Each row is a point on a tangle of strands that fork, close into loops and nearly touch. The rows are in no order.
Two points are linked if the straight distance between their rows is under 84.8. Some points are linked to none.
z152: [ 33 -30 -21 -36  -9   2 -11 -47  -7  11  15 -10   3  46  32 -18 -37 -31
  -9 -22  30  13 -16  32  38  -8  21]
z575: [  4 -65 -38  24 -16 -21  27   5 -15  14 -15   0 -10  -6  20  21 -41  18
   4   4  43  22  -6  15  18  27 -26]
z694: [  9  21  26 -52   5  18 -37   0  -4  -8 -10  12 -19  49   8 -19 -14 -29
  47  -1   9  23  12 -19  -3  28 -10]
z462: [  7  23  -2 -61  -5  22 -34 -47 -32 -17   9  21   5  63  35 -44  17 -52
  14 -25 -18  -7 -21  -2  37  20  -4]
z785: [ 18  26  14 -53  30   2 -50 -27 -10  -8  24  26  -6 107  -3 -48  26 -15
  25   4  15   8  25   0  -4  17  26]
z820: [ 15   6 -11 -22  -3 -10  -5 -22 -35  16 -27  26 -18  47  16 -31   7 -40
   5 -16  -2  14  23  49  34  41  54]
z362: [ 17  -1  -6  -3  26  14   6 -39   1 -24  30 -21  -3  24 -76  -4  16   1
 -10  16   2   5   2  -4 -39 -59  26]
z543: [-34  19  33   6  10  29 -11  29  70  -2  18 -15   8 -20 -54  47  20  19
   5  36 -20 -10  17  -5 -39   3  -4]
z594: [  4   5  -7  20 -14  -2 -20 -26 -14   9  22   1   0 -33 -26  -2  -7 -25
 -39 -15 -19 -28 -11  33  32   0  30]
z732: [ -5   8  38  25 -22   3   9  26  37 -12   7  -7  18 -48  10 -20  16 -12
 -27 -23 -23 -21  12 -15   1  22 -10]
z493: [ 48  -1 -15   7  12   1  28 -37 -22  19   8  -6  -9  25  22 -29   9  15
 -18 -17  38  18   4  23 -17 -25  19]
z767: [-25  -9 -18 -31 -19  -9  -7 -19 -15  13 -15 -11  -3   5  47 -13 -14  -4
  34 -23 -35  -7 -16 -25  19   4 -25]
z216: [  3  28  31   9   6  -4 -17   4  17   6  34  -1 -21   8 -35 -17  54  -4
 -12  18 -18 -30  43   8 -28   4   2]
z12: [ -4  17  -2  24  15  21   0   3  34  13  25  -3  -4 -12 -55  19   2  13
  -9  27  -8 -22  13  42 -29   5  17]
z71: [ -6  19  27 -38   9  24 -39   9  10  -9 -14   5 -10  19  -3   4  -4 -15
  45   9  -3  13  14 -31 -17  35 -53]
z994: [-10  28   6 -34  15  -1 -24  10  -4  -6  -7  39 -10  71   8 -34  18 -22
  35  -9 -19  -5  25  28  10  66  27]
z167: [-15   4  -9   1  -4 -21  11  25  -9  -9  -2  14   2   4  60 -31  14   2
   8 -20 -33 -19   5 -12   5  29 -29]
z476: [  7  -4  -9  -5  14  23  10  28  11   4  -9   8 -25  27  -4   1  -8  18
  20  12  20  13  14  22 -45   9  -2]
z512: [-22  27   9   2  -2 -13 -28  18  32  12  18   6   1   3   1   3  21   9
 -46  -6 -48 -40  19   9 -11   5  35]
z241: [ 22  18  -6   5  20  -3  -8  16 -17   9 -27  13 -26  -7 -41  16  -6  14
  -2  -7  -1  20   3  18 -13 -12  68]
z510: [-28   5 -41   3  31   2 -16  32   7  -8  -8   9   1   5 -22  38 -18  47
   6  12 -33  -3   3  11 -31  -8  25]
z714: [ -7  12  -7 -26 -24 -25 -12 -10 -31  -3 -23  16 -14  32  26 -28  14 -46
   5 -20 -45  -5  25  32  46  35  40]
z752: [ 20 -25 -15 -14 -13   8  -6 -20 -10  23 -10  -7 -26  10  -6  30 -43 -16
  19   3  56  27 -13  26  24 -15   2]
z796: [-16  40  14 -28   2  24 -27  11   9   5   6   3  -3   9  -9   0  -5   8
  16  -6 -46 -23  -2  -4   3  17  24]
z626: [-13 -40  -9  11 -19   8   3  43  -6  -6 -49   7 -16 -13  15  41 -17  -1
   1  14  27   7   5   4  13  41 -50]
z415: [-24  -3   6  17   4 -19   2  15  24  -1  12 -12  48 -47  25  29 -21  38
 -10  -4 -41 -15 -42 -58  20  -2 -39]
z429: [-49   4  26  29   2 -18   0   7  49 -11  31 -24  64 -54 -11  20   7  20
 -37  26 -32 -12 -11 -49 -13 -29 -18]
z611: [ 47   3 -12 -29  41  -2 -32 -35  16   9  29 -14 -13  83 -35  -1 -10  19
 -24  18  32  41  21  31 -41 -22  44]
z695: [-29 -20  -9  54  31  14  38  -5  27 -19  13 -12  39 -34 -62  43  -2  13
   8  44  44  30 -16  36 -34 -32  -2]
z596: [ 22  24  12 -32  32  26 -39 -33  -6   2  38  15 -10  85 -32 -34  22  -3
  16   4   5  -8  14   1 -17  11  18]
z727: [-10 -16 -34   7 -12 -26  -4  -4 -26  23 -15   5  -2 -22   6  12 -25  18
   4 -16 -21  -5 -21  12  27 -13  43]
z231: [  0  10  -3   0  -2  21  -4   4  -5  -3  -4   9  21 -18  15 -11 -16  12
 -15 -46 -40 -13 -31   4  27   2  40]
z203: [  7  34  33 -11  13  44 -15 -32  23 -17  25   1   6  17 -43 -24  27   9
  12 -19 -24   0  14 -11 -29  -9  18]
z135: [ 45  13  -2 -12  17 -21 -14   2 -13  15  -4  19 -40  56  13 -22  11 -28
  -4   8  51  23  34  43  -9  42  11]
z125: [ 39 -20   0   1 -33   8  19 -15  -7  16  -1  -5 -25  -8  10  -3 -31 -19
  18 -14  29  18 -11  32  29  10   6]
z670: [-40 -11  25  25 -30  -4  10  -3  22  -3  -3 -22  24 -81 -32  36   1 -24
   7  18   8   1 -14 -14  24 -27 -20]
z467: [-23  -2 -22 -13 -17 -29  -8   3 -33   0 -48   5   1  27  30 -18 -16 -28
  16  -8 -46 -10   9  19  39  25  40]
z324: [-21  40  13 -27 -15 -29  -5  41  14  -5 -10   8  -9   3  67 -15  24  -9
  10 -11 -58 -11   0 -29  16  31 -39]
z517: [ 31   3 -21  -2   5  -5   1 -35 -22  34 -16  11 -18  10  -6  -1 -33  -1
  -3 -19  14  25 -17  40  12  -5  57]
z533: [-27 -44 -25  45 -13 -10  16   9 -11  11  -7  -8   4 -43  -9  56 -25  26
  -5  19  29 -13 -21  -3  36  -2 -27]
z464: [ 32  -9   1 -48   3  -1 -13 -42 -15   2  19 -16  16  54  54 -35  -5 -16
  -4 -21  34   5 -13 -13   6 -43  -5]
z617: [-24  20  -6 -24  24   8 -23  14  21 -20  -5  10   0  29   2 -10  20  21
  18 -15 -46   4  27 -10 -48  21  -5]
z523: [  5  50  24 -34  19  32 -24  -9   9 -19  21  11  11  28  15 -37  21  -7
  20 -19 -33  -7   1 -18 -25  38 -27]
z907: [-22  16  11 -28   7  -5 -14  41  27   1 -20  13  -5   3  17  -6  16  15
  19 -11 -42  -3  21 -17 -31  34 -14]
z48: [-20 -28 -16  47   2 -17  30  21   8  28 -10   2  -5 -48 -12  59  -7  49
  -9  20  21  -9 -11   5  16  -3  -7]
z27: [ 46  11   7   5  20  -3  12 -19  -3  -3  19   2 -12  43   6 -38  22  -1
 -12  -6  46  17  22  24 -42 -13   4]
z313: [  4 -18 -13  58  14 -16  35  11  -9  18   3   0   3 -46 -28  35  -6  38
  -9  34  35  13  -9   6  -4 -28  -2]
z359: [-16 -13   5   8  -6  -5 -12  35  13   8 -38   4 -22 -38 -29  41   5   6
  -4  16  18   4  28   4 -10  16 -10]
z165: [  8  39  18 -11  30  18 -21  23  -2 -12   3  29 -11  52 -12 -31  17   0
   6 -10 -21  -6  31  14 -16  52  34]
z397: [ 11  29   2 -17  21  23   4  -2  -6 -17  18   8   1  33  36 -35  18   6
  20 -16 -10 -14   1  -9 -22  12 -22]
z548: [-26 -14  21   8   2  20  -6  40  27 -13 -39   6  -1 -37 -24  51  12  15
  -6  20  14  15  12 -24 -16   5 -33]
z914: [ 11  22  22 -27  26  55 -28 -42   2  -6  26  15  -4  55 -38 -30  21  15
   7 -19 -17   0  11  -3 -18  -3  44]
z64: [ 23  14   3 -27  21   5 -31 -31 -36 -14  25  -5 -17  29 -20 -30  26 -29
 -11  15  12 -17   4 -22 -13 -34 -12]
z435: [ -1  31  -7 -63  13   3 -33 -35 -33 -13   2   9  12  70  31 -38  11 -33
  25 -13 -11   4  -3 -14   9   1  -5]
z390: [-26 -34  -4  39  11   4  32 -39  -6  -9  28 -37  57 -30 -36  -2  10   3
   5  49  47   7 -23 -19 -19 -54 -18]
z890: [  6 -20  -9  22 -34  -5  -8   9 -21  -9  -8 -18 -22 -30 -12  22 -33 -33
 -12  17   4  -3  -3  20  41  17 -18]
z545: [  8   7   9  33 -14 -25  22  25  -9   3   3  -9 -13 -32   7  -5  23  -5
 -20  18   2 -25  25  -4   1   0 -24]
z37: [-18  32  12 -36 -28 -23 -11   4  -2 -12 -14   7  -5   5  60 -18  17 -29
  24 -20 -73  -2  -9 -21  35  36 -29]
z978: [-10  10  12 -34 -42  -9   5  -9 -21 -17 -22  12  -3  11  53 -32   5 -36
  26 -34 -69  12 -10  -6  50  35  -9]
z591: [-20 -17 -34  11  23   0  -2  11 -12  -5   0  -2  23 -16  -4  28 -33  41
  16  -3  -3   0 -29 -27   1 -25  -6]
z373: [ 18   6  -9 -38 -16   5 -16 -40 -51 -19  14  27   1  62  45 -47  31 -58
 -18 -26   0  -7  -5  21  45  18  10]
z136: [ 21  11 -15 -41  30  21 -14 -56 -22   8  10  30   5  97  15 -36  48  -9
 -16 -12  18   8  23  32   0   3  47]
z28: [-41  22  17 -28   6  -7 -36  31  48  11 -17   1   3  -8  15  29  11  20
  -4  17 -57  -2  22 -39 -29  20 -29]
z615: [  7  25  -3 -18  17  39   1 -11 -17  -9   9   4  22  37  31 -30   1  11
   8 -30 -26 -13 -17  -7  -9  -8   6]
z159: [ 18   9  -8  22  -9 -25  14  37   0  43 -28  10 -36 -28  -6  13  -7  15
 -11   8  -8   2   3  40  13  20  35]
z393: [-26  -8 -24  17  25  13  -6   2  -3 -21  16 -17  30 -17 -29  29  -8  40
  -5  19 -16 -12 -17 -31 -20 -35 -24]
z804: [-11 -17  -5  22   2  -1   4  10 -33 -13 -20 -15  -2 -27  -2  35  -3   6
   3  24  27  -4   6 -50  10 -15 -46]
z289: [-16 -16   0  21 -19 -34  14  25   1  -2   6  -2  19 -22  47 -12  11  19
 -24 -22 -32 -27   3 -34  21  16  -9]
z891: [ 22  -2  -7  37 -11 -17   3  -6 -18   2  -1  -4  -3 -41 -14  -6 -15 -12
 -42 -16  -5  -7 -15  27  21  11  35]
z690: [ 22   2  20  -8  -6  18  14 -29  -6 -11  25 -24   7   2  -3 -26   4 -31
  13   4  42 -10   1  -4  -8 -27 -32]
z630: [-10  28   0   1   7  -8 -32   1   7  -5  29   0 -18  22 -19 -11  41   4
 -25   8 -45 -39  35  -3 -32  -1   9]
z557: [-35 -35  11  59  -3  -3  31  10  -6 -26 -15 -12  41 -56 -26  41  -9  -5
 -12  45  50   8 -15 -16  26   4 -33]
z389: [-15 -23   0 -13 -38 -16  18  57  26  28 -44   9 -30 -21  18  29 -25   5
   9   2 -34  -3 -10  33  34  31  21]
z524: [-12  -5  -3  22 -14 -33  11  38  -7   3   1  -9  -2 -29  28   6  13  16
 -17  14 -17 -35   6 -30  18   5 -28]
z818: [ 20   0  -1  22  18  11  30 -53  -1 -11  33 -25  24   3 -57 -17  21  -5
 -10  27  18   5  -9   7 -45 -59  13]
z344: [  9 -11 -24 -29   0   0 -16   2 -14   2 -15   5 -11  43  25 -15 -47 -40
  22  -2  16  14   3  27  16  35  -1]
z744: [-17 -28 -21 -13 -46 -40  12  18 -28  -1 -37   4 -11   2  30   4 -39 -21
  14  -5 -60   4 -10   9  60  18  24]
z531: [ 46   8  -6 -19  13   4  -9 -45  -3  43   1   5 -22  29 -20   6 -24  -9
  -6  -8  41  42   0  51   3  -7  57]
z370: [  6   7  22  -3 -10  34   9  36   0  -2 -22  -6 -26   1  -2  19  -1 -14
  24  33  43   6  10  -4  -3   9 -50]
z433: [  2   8  -4   2   3   1 -26 -18 -27 -22  12   7   3   1   7 -42  12 -30
 -32 -29 -21 -26   2  -5  10  12   1]
z394: [-28 -25   7  50  14   2  12  20   1 -33 -23   0  30 -55 -42  63  -8  17
  -9  26  44  24 -15 -14   6 -19 -24]
z41: [ 25  17 -18  36  25  -5  27 -22  -1  26  16   6  -4 -19 -31   6  -9  39
 -16  -7  12  18 -13  39 -25 -21  46]
z172: [ 14  31   5 -40  15  -6 -22  -8 -22 -21   3  45  -2 101  24 -47  25 -33
  21  -3  24   7  24  20  17  48  33]
z426: [ -3  21  33  29  -8   9  26  15  30 -13  15  -6  32 -33  -2 -29  36  -4
 -11  -2 -18 -20  13  -7 -30   3 -12]
z710: [ 36   8   4 -33  37  16 -37 -36   5  -7  41  -5  -3 101 -41 -20   8   0
  -5  13  26  10  18  12 -29 -14  35]
z252: [  5 -30 -24  43  14  -3  21  -2 -18  -6  -3 -17   7   0 -10  24 -10  15
 -22  37  70   7  11  -4 -18 -11 -39]
z509: [-11  14 -13 -14   4  27   4 -15 -16  -6   1  18  30  18  36 -24   0  23
  -4 -44 -40 -18 -19   6  11   8  26]
z25: [-35 -45  -4  22 -41  -8   7   0   7   4   6  -7   6 -52   6  60 -33  15
  13  10   1  -6 -32 -18  57   1 -37]
z54: [ -4  10  -9 -46  -4   6 -13 -25 -26   0 -11  -3   7  28  42 -33 -12 -21
  33 -15 -16   2 -22 -25  12   4 -29]
z227: [-31  16  10   2  -4 -15 -22  32  62  19  16   2   5 -19 -13  37   6  21
 -35   3 -37 -22  14   0 -19 -10  28]
z332: [ 13  -5  -9  -2  17  16  24  18  12   4 -18  16  -7   1   2  -9 -18  21
  14 -24  15  22   0  20 -26   6  22]
z318: [-25 -28 -25  43  29  10  24  -7  28 -24  19  -6  33 -28 -44  38 -13  39
   6  28  30  18 -19  13 -33 -28 -14]
z272: [ -4  -1 -34  -3   2 -16 -13 -14 -35  18 -26  17  -5  -7 -10  10 -31  -7
  -1 -22 -22   7 -18  30  28  -5  67]
z130: [ 40  16  28 -38  11  31 -19 -20   3   0  11  -4   0  47  -5 -19 -14 -11
   9 -13  37  25   1  -7  -7 -30  31]
z668: [ 35  23  30 -30   4  22 -20  -3  -5 -16   2  12 -21  41  -5 -24   7 -20
  25 -11  31  15  23 -10 -20   7   8]
z972: [  7  -1 -28 -14  20  26 -19 -36 -22  -4  17   4  22  18 -14 -12 -25 -13
 -14 -29   6  -9 -42  16  10 -19  33]
z544: [ 41  21   1 -52  16  -1 -15 -43 -10   4  15  12   1  91  41 -42  41 -15
 -12 -18  38  17  17  23   0 -11  34]
z151: [ 14  10  21   0 -22  18  21  36  13   5 -14   8 -15 -11  22 -14  -4  -3
  13 -15 -12 -11  -6  12   9  31  -9]
z918: [ 13  21   9  13  23  26 -14 -17   4   2  31   3  -6   8 -44  -8  -1   1
 -20  -3  -4 -16  12  34 -23  11  36]
z922: [ 19 -12 -19  36   5 -11  22   2 -26  16 -11 -14 -16 -21  -1  15 -18  15
  -9  21  33   5   6   9  -7  -5  -6]
z845: [ -9 -20 -11  17  -4 -11  -7  51   0  10 -38   9 -31 -20   3  32  -2  -1
 -12  20   9  -4  22  22  -5  39 -15]
z799: [ 11   5  -4  23   9 -11   8  40   4  21 -30  12 -30 -50 -36  36 -14  25
  -2   4   0  18  -7  23  -4   0  46]
z386: [ -9 -11 -19  -1 -17 -17 -14   4 -32 -15   4   1 -22   8  37   3  -9 -29
  11  19  13  -5   8 -15  16  19 -71]
z256: [-60 -21  10  40   5   4  24   2  47 -26   2 -23  53 -54 -41  37  24  27
   3  31   1  20  -5 -19 -33 -33 -23]
z427: [ -8  32  26  -1  13  27  -5 -22  26 -26  22 -10  25 -21 -54  -9  29   8
  -8 -12 -42   0  -2 -26 -35 -34  16]
z971: [ 44 -13 -22  14  -3 -18  26 -33 -22  31  19 -13 -10  26  32 -20  -1   5
  -9   6  50   4  -4  20   6 -14  -9]
z278: [-21   6  16  55  -9 -21  31  17  31   5  12 -23  22 -61 -29  17  25  10
 -26  34   3 -10   8   1 -22 -28  15]
z527: [ 29  -5  17  -9 -27  19  20   1 -10  -4  -9   0 -21   3  26 -18 -17 -23
  16 -25  10  11  -5  17  21  13  -2]
z529: [ -9  13  12  47  10  -4  21  -9  16  -8  12 -28   9 -31 -66   3  35   2
 -28  42   1  -3  23  16 -43 -25  16]
z618: [-14  15   0 -14  -6 -10 -16  -7  -3  -5   0 -19  31 -34  27   9 -10   8
  -7  -2 -49 -12 -34 -58  16  -4 -41]
z898: [ 29   2  -9  -7   5  15  29  -8  -5  29 -12  14 -22  21  21 -22   7  22
  17 -30  23  20   3  30 -22  -2  36]
z776: [-23  12  11   4   8   4 -10  21  56  19  14  -2  -7 -17 -42  35   8  31
  -5  11 -22 -12  14  13 -29  -9  31]
z716: [-30 -38 -21  -6 -40 -26   4  -3   0  22 -10  -4   3 -23  44   5 -17   9
  26 -28 -43  -7 -11 -11  38  19 -22]
z15: [ 27  15   5 -15 -21  -7   1 -25 -39 -22  29  16 -23  34  39 -40  19 -58
  -7 -16   7 -14  -9  12  35  10 -18]
z987: [  3   2  22  23   7  26  32   1  30 -16  18 -11  15 -17 -10 -19  18  17
   1  -2   5  -1  10   5 -51 -10  -8]
z465: [-22  21  12  -2   0 -19  -7  46  26  -9 -17  -2  18 -26  11  35  -8  33
 -22   0 -53  -2 -11 -56  -8 -16   0]
z92: [  1  -1 -10  -5  24  13 -26  -3 -14 -27   9 -15   5  12 -21  -1  -7  -5
  -3  19  11   5  15 -29 -38 -19 -37]
z376: [-20  11  15   9 -20 -14  15  60  25  10  -6  -7   0 -22  44  27   5  21
 -11  21 -28 -39  -5 -29  14  10 -40]
z199: [ 39  19  17 -19  14  10 -11  20   0   9  -3  16 -35  54  -4 -21   1 -19
  20  10  38  19  30  25  -7  36  15]
z731: [-13  21  23 -17 -24  -2 -20  -4  18   6  13 -12  10 -30  20  -1  -1 -23
 -10 -11 -51 -26 -15 -33  22   1 -27]
z102: [  2 -40   4  49 -31 -20  51  25  24  24  -5   0  -4 -55  14   5  -8  12
  -2  -1   8   0  -1  14  24  21 -16]
z532: [ 21   3   4  -7  26  17 -22 -19  13 -19  12  -9 -17  34 -63  -3   3  12
   5   3   4  26  28  -7 -49 -23  24]
z156: [ -7 -51 -28   7  -9   2  10  18 -17   2 -40   3 -10   0  19  33 -35  13
  18   9  38  20  -2   3  11  17 -34]
z929: [-45 -10  38  21 -23 -14  11  30  53   5  -9  -9  34 -59  12  61   4  13
 -32  29  -5  -6 -15 -48  12  -5 -38]
z995: [-42  -9  21  21 -21   1   6  32  38   2 -12  -8  15 -62  -9  52   5   3
 -11  28   4 -12   3 -19  10  -7 -32]
z701: [ 17  15 -19  14  33  -6   6 -11  -9  13   4   3 -22 -14 -49  22   7  28
 -12  -1  -6  21  -2  24 -27 -33  54]
z63: [  8 -22  10  27  -7  -6  30  -5  -3 -11   7   1  34 -58   0  -7  -8  22
   3 -39   0   2 -31 -28  23 -17  14]
z378: [ 11 -41 -11  -1 -18   0   3 -28 -19   6   2 -19 -17 -13   0  17 -34 -22
  14   7  55  16 -17 -10  20 -35 -27]
z47: [ 38 -18 -18  13 -12 -31  24  30 -18  18 -25  16 -47   8  22 -15  -6 -15
  -4   9  29  27  21  37   8  38 -16]
z782: [ -6  -7  -2 -31 -46 -17  -6 -32 -22 -13  -4  12 -18  28  44 -31  16 -47
  14 -39 -54   5   4  17  49  32  -3]
z218: [  5  11  14 -20   2  21 -13 -48 -19  -8  14  -5  15 -10   0 -27  17  -3
  -6 -24 -30 -20 -28 -35  -2 -38  -4]
z599: [-28 -21 -39   4  26  -3 -10  39  -2  -4 -26   9   3  -8 -20  47 -31  44
   4  11 -14   6 -15  -3 -14  -3   4]
z34: [-23  33  30 -24 -29 -26 -26  14  50  20   8  -5   0 -17  50  15  -1 -23
 -26  -3 -65 -19 -11 -37  29  18 -22]
z315: [ -2 -12  -1  50 -22 -36  17   9  15  15  19  -4  10 -57   3   2 -11   3
 -51 -14 -20 -24  -9  10  41  10  26]
z310: [-44 -11  21  45  -4 -10  37  19  38  -8  -3 -18  45 -66 -37  22  28  17
  -9  29  10  13   9 -11 -27 -28   1]
z547: [-34   0  17 -16 -11 -19 -20  49  52   2 -30   3   1 -35  19  44  -5  17
 -12  -3 -36  -1   3 -41  -3   1 -10]
z333: [  3  18   6 -25 -29 -19 -14  -2 -19  -7  14  10 -35  10  27 -29  30 -45
  12  -8  -8 -18  12   3  17  17 -33]
z554: [-21  11 -31 -11  29  16 -24  10   3 -21   0   0   7  29 -24  -2 -13  37
   8  -6 -37   6   4  -8 -45  -1  14]
z665: [ 11 -18  11  27 -17   9  48  34  25  17  -5   1  -5 -33  17  -4  -5  17
   9 -10   9  -8  -7  13   3  26 -18]
z760: [  3  12   6  -3  19  -6 -14 -15 -19 -15  12 -24  -9   5 -39 -14  31 -16
 -11  24   3 -16  19 -18 -34 -37 -21]
z739: [  0   4 -26  -8  33  10 -21  14 -23 -33   9  -5  -4  42 -13  -9  -9  16
  -3  16  -7   7  17 -15 -48   3 -15]
z505: [-13 -11  15  17 -25   4   8 -19   7   5   3 -23   4 -55 -30   4   0 -33
   8  23  23 -14   5  -1   1 -12 -21]
z55: [ 18  24   2   6  29  28 -16   0   8   2  11  17  -6  24 -48  -6  -6  15
 -20 -13 -15   9  15  40 -21  31  64]
z812: [ 10 -30 -12  -8 -12 -18  26  50 -14   3 -40  23 -31   5  38 -12   2 -11
  18  -1  19  13  10  26   7  46 -26]
z726: [-19 -12   2 -21 -36 -15  28  43  27  19 -37  14 -11   0  42  -3  -8  -1
  23 -18 -52  -8 -11  23  33  37  27]
z851: [ 25  -4  -7 -42  -7  12 -14 -31 -24 -14  11 -13  17  29  39 -24 -24 -26
  15 -21   8  11 -30 -32  22 -24 -31]
z513: [-19 -17 -14  30  17  14  23 -18   3 -27  24 -23  43 -29 -36  16 -11  18
   0  23  21   3 -24 -24 -25 -44 -28]
z250: [-11  15 -19 -24  -6 -40   5  24 -27   0 -26  25 -36  42  38 -34  18 -21
  29  -3  -6   0  27  25  11  40   3]
z293: [ 21   3   8   6  14  20  20 -16  13  -7  12  -2   0  17  -6 -32  28  20
   9 -19  17   8  19   4 -58 -15   2]
z884: [  4   7  25  16 -20   2  10   1  17 -12   3   1  26 -56   4   2 -12   3
 -10 -45 -26  -6 -28 -22  31 -10  27]
z242: [-26  -7  -9  23   4  -1  11   9  39  11  12   7  17 -53 -14  30 -21  35
   6 -21  -7 -14 -23  18   1 -15  13]
z32: [ 32 -26  -7  -4  -8 -13   0 -36 -35  -2  -4 -10   2  -9  -1 -23  -5 -11
 -15 -22  18   8 -18 -23  19 -32   9]
z981: [-44   3  26  22  -8 -21  -4  20  54  -3  15 -18  55 -44  20  42  -5  25
 -29  12 -31 -10 -21 -67   4 -10 -43]
z499: [-11  -7  27   9 -31 -20  -2  45  46   7 -11  -3   2 -43  14  16  -5  -8
 -32 -14 -32  -6   1 -19  19  14   3]
z434: [  3 -19 -34 -14  -1 -17  -4  -2 -22  -7   7   1 -16  46  55 -20 -17 -17
  12   7  38  -1   7   2   2   6 -49]
z522: [-37 -45  20  59 -17 -21  46  24  25  -4   7  -8  51 -76 -19  50  -8   8
 -12  29  30  -6 -25 -23  40   7 -20]
z819: [ -5  10  30 -16  -7  36 -10  27  14  -6 -30   1 -12 -11   3  17  -4  -9
  37  15  10  10   8 -22  -8  25 -57]
z457: [-25 -18   2  19  22  16 -17  17   2 -36 -31   4  14 -40 -41  54 -12  11
  -2  13  27  29  -1 -27 -15 -14 -28]
z773: [ 32   6  -2 -47   0  -4  -6 -35  -9   0  18   7  -4  69  53 -47  19 -13
   2 -24  39  11  12   3  -6 -27   3]
z325: [-25 -37 -15   3 -36 -12   6  -6  -2  13  -5 -12  -4 -34  22  24 -28   5
  16  -3 -17 -11 -17 -21  40  11 -50]
z725: [  9  21  -4 -25 -12 -20  -6  13 -19  -4 -10  19 -40  28  27 -28  23 -28
  33  -1  14  -3  24   5   3  27 -20]
z868: [-23   9  -3 -25 -11 -30  -1  35   4  21 -36  29 -25  23  38 -27  33  -2
  26  -9 -32 -14  25  18  -3  36  26]
z164: [ -1 -27  14  44 -32 -32  37  13  23  27  14  -6  15 -59  11  16  -9  21
 -20 -14 -10 -22 -15  -4  48   6   7]
z441: [ 47  10  14 -23  11  31  -7 -33  -2  14  18  -4 -11  30 -26  -2 -13 -13
   2 -11  48  28  -3  19  -3 -26  47]
z741: [ 30 -29 -18  -4   0 -11  -1 -44 -36  14  10 -21   3  -4 -10  -5 -16  -9
  -7  -3  41   7 -28 -16   7 -57  -4]
z607: [ 13   6  13 -23  16  37  -5 -59 -22 -18  30 -10  38  10 -21 -28   7  -6
 -10 -20  -6  -4 -33 -30 -14 -54  -7]
z934: [ 19   2 -17 -27  21  38 -24 -44  -6   1  13   9  23  47   4 -23 -16  -6
 -17 -33  18   2 -21  28  10  -7  51]
z683: [ -9 -23  -4  31   1  10  19  -1 -24 -20 -15 -27  18 -19  -6  20   7   2
  -8  42  57   6   6 -33 -12 -22 -58]
z276: [ -2   4  -3   5  19  23  -6 -12  -4  -1  18  -7   6 -20 -44  26 -23  -4
   3  17  25  -3 -22   9  -4 -32  11]
z893: [-14  12  12  16  -3 -11   4  18   8 -16  -3 -16  20 -47  -6   7  17  17
 -18  -2 -27  -4  -7 -50  -7 -33   0]
z759: [ -3 -18  -6  33  21   0  39 -43  12  -9  29 -39  36  -5 -49  -6   8   2
  -5  48  49  23  -2  14 -48 -57   0]
z185: [ 13   5   1 -17  18  24  -9  24   3   6 -12   2 -31  35  -5  18   0  15
  30  35  47   7  22   5 -29  10 -27]
z365: [  2   9  25 -23 -27  14  14  44  16  -3 -17   6 -20 -14  32   2  -3 -11
  30  -2 -22   1  -7  -8  10  40 -48]
z519: [  6 -19 -19  -2 -20 -22  16  31  -2  31 -45  12 -40 -12   7   8 -26  -4
  11  -5 -17  17  -1  47  18  35  26]
z196: [  4  -3 -18 -28  13   1 -31 -21 -20  14  -5  -3 -30  24 -18   0 -10   1
  18   9  14   7  14   4 -17 -15  13]
z334: [ -3  19  21   9   1   8   7 -17   0  -9  11 -18  25 -34 -26  -6  14  11
  -5 -12 -20 -18 -13 -33  -9 -49  -1]
z721: [-26   7  -1 -16 -26 -28   9  42  31  29 -25  17 -18   6  43  -7  16   4
  -2 -12 -42 -24  19  18  10  31  30]
z931: [-13 -18 -32   9   9 -12   0  -1 -28   4   0   5  20 -32   3  26 -34  39
  24 -11 -12  -7 -41 -21  32 -31  22]
z367: [ 51  16   0  -1  11 -16  -5 -27 -20   3  24   4 -27  39   7 -39  17 -34
 -27  -1  55  17  34  32 -13   6   3]
z625: [ 36 -47 -31  33 -20 -33  38  -1 -31  25 -14   3 -33   0  28  -1 -33  -2
  -6  10  31  23   4  33  25  32 -18]
z908: [ 28  11  -3  33   1 -16  27  20 -29  11  -1  -9 -35 -12   4  -5   6   3
 -12  26  24 -15  17  12  -5  -5  -9]
z402: [-23  -7  -9  -1  -9   0  -8  12 -26  -9 -14  -8 -14  -9  25  15  15  -7
  10  25  17 -17  12 -26   7   0 -77]
z700: [ -1   1  14  31   1   6  20 -12   0   7   0 -20 -12 -33 -47  18  24 -17
   3  44  35  -3  22  15 -25 -27  -7]
z118: [ 10  -7   1 -12  23  24  -7 -52   1 -21  34 -20  42  -5 -48  -1 -15  -8
   7   0  16  -2 -55 -22 -17 -70  -9]
z94: [  9  22   7 -10  25  21 -29   3  -5  15 -13  29 -14  46 -22 -22  10   9
   1 -12 -26   6  24  37 -12  44  68]
z497: [  9  10 -29 -20  22  31 -18 -47 -23  10   3  28  13  62  21 -41  19  -5
 -18 -26   5  -7   8  37  10   6  51]
z860: [ 27 -30   1  23 -18 -13  24 -27 -30  -4   0  -7  18 -31  10 -22 -11   2
 -12 -41  14   2 -24 -29  36 -27  13]

A fork is a point with three links, a tip a point with one. Leave the first point through the second and follow the links. Name the first fork or tip that comes.
z434 / z386 -> z922
z931 / z727 -> z668
z256 / z310 -> z995
z868 / z250 -> z54
z333 / z725 -> z41

How many points has the smallest loop of links through each point below? Write - if it is on no loop.
z987 -> 25
z185 -> 14
z390 -> -
z250 -> -
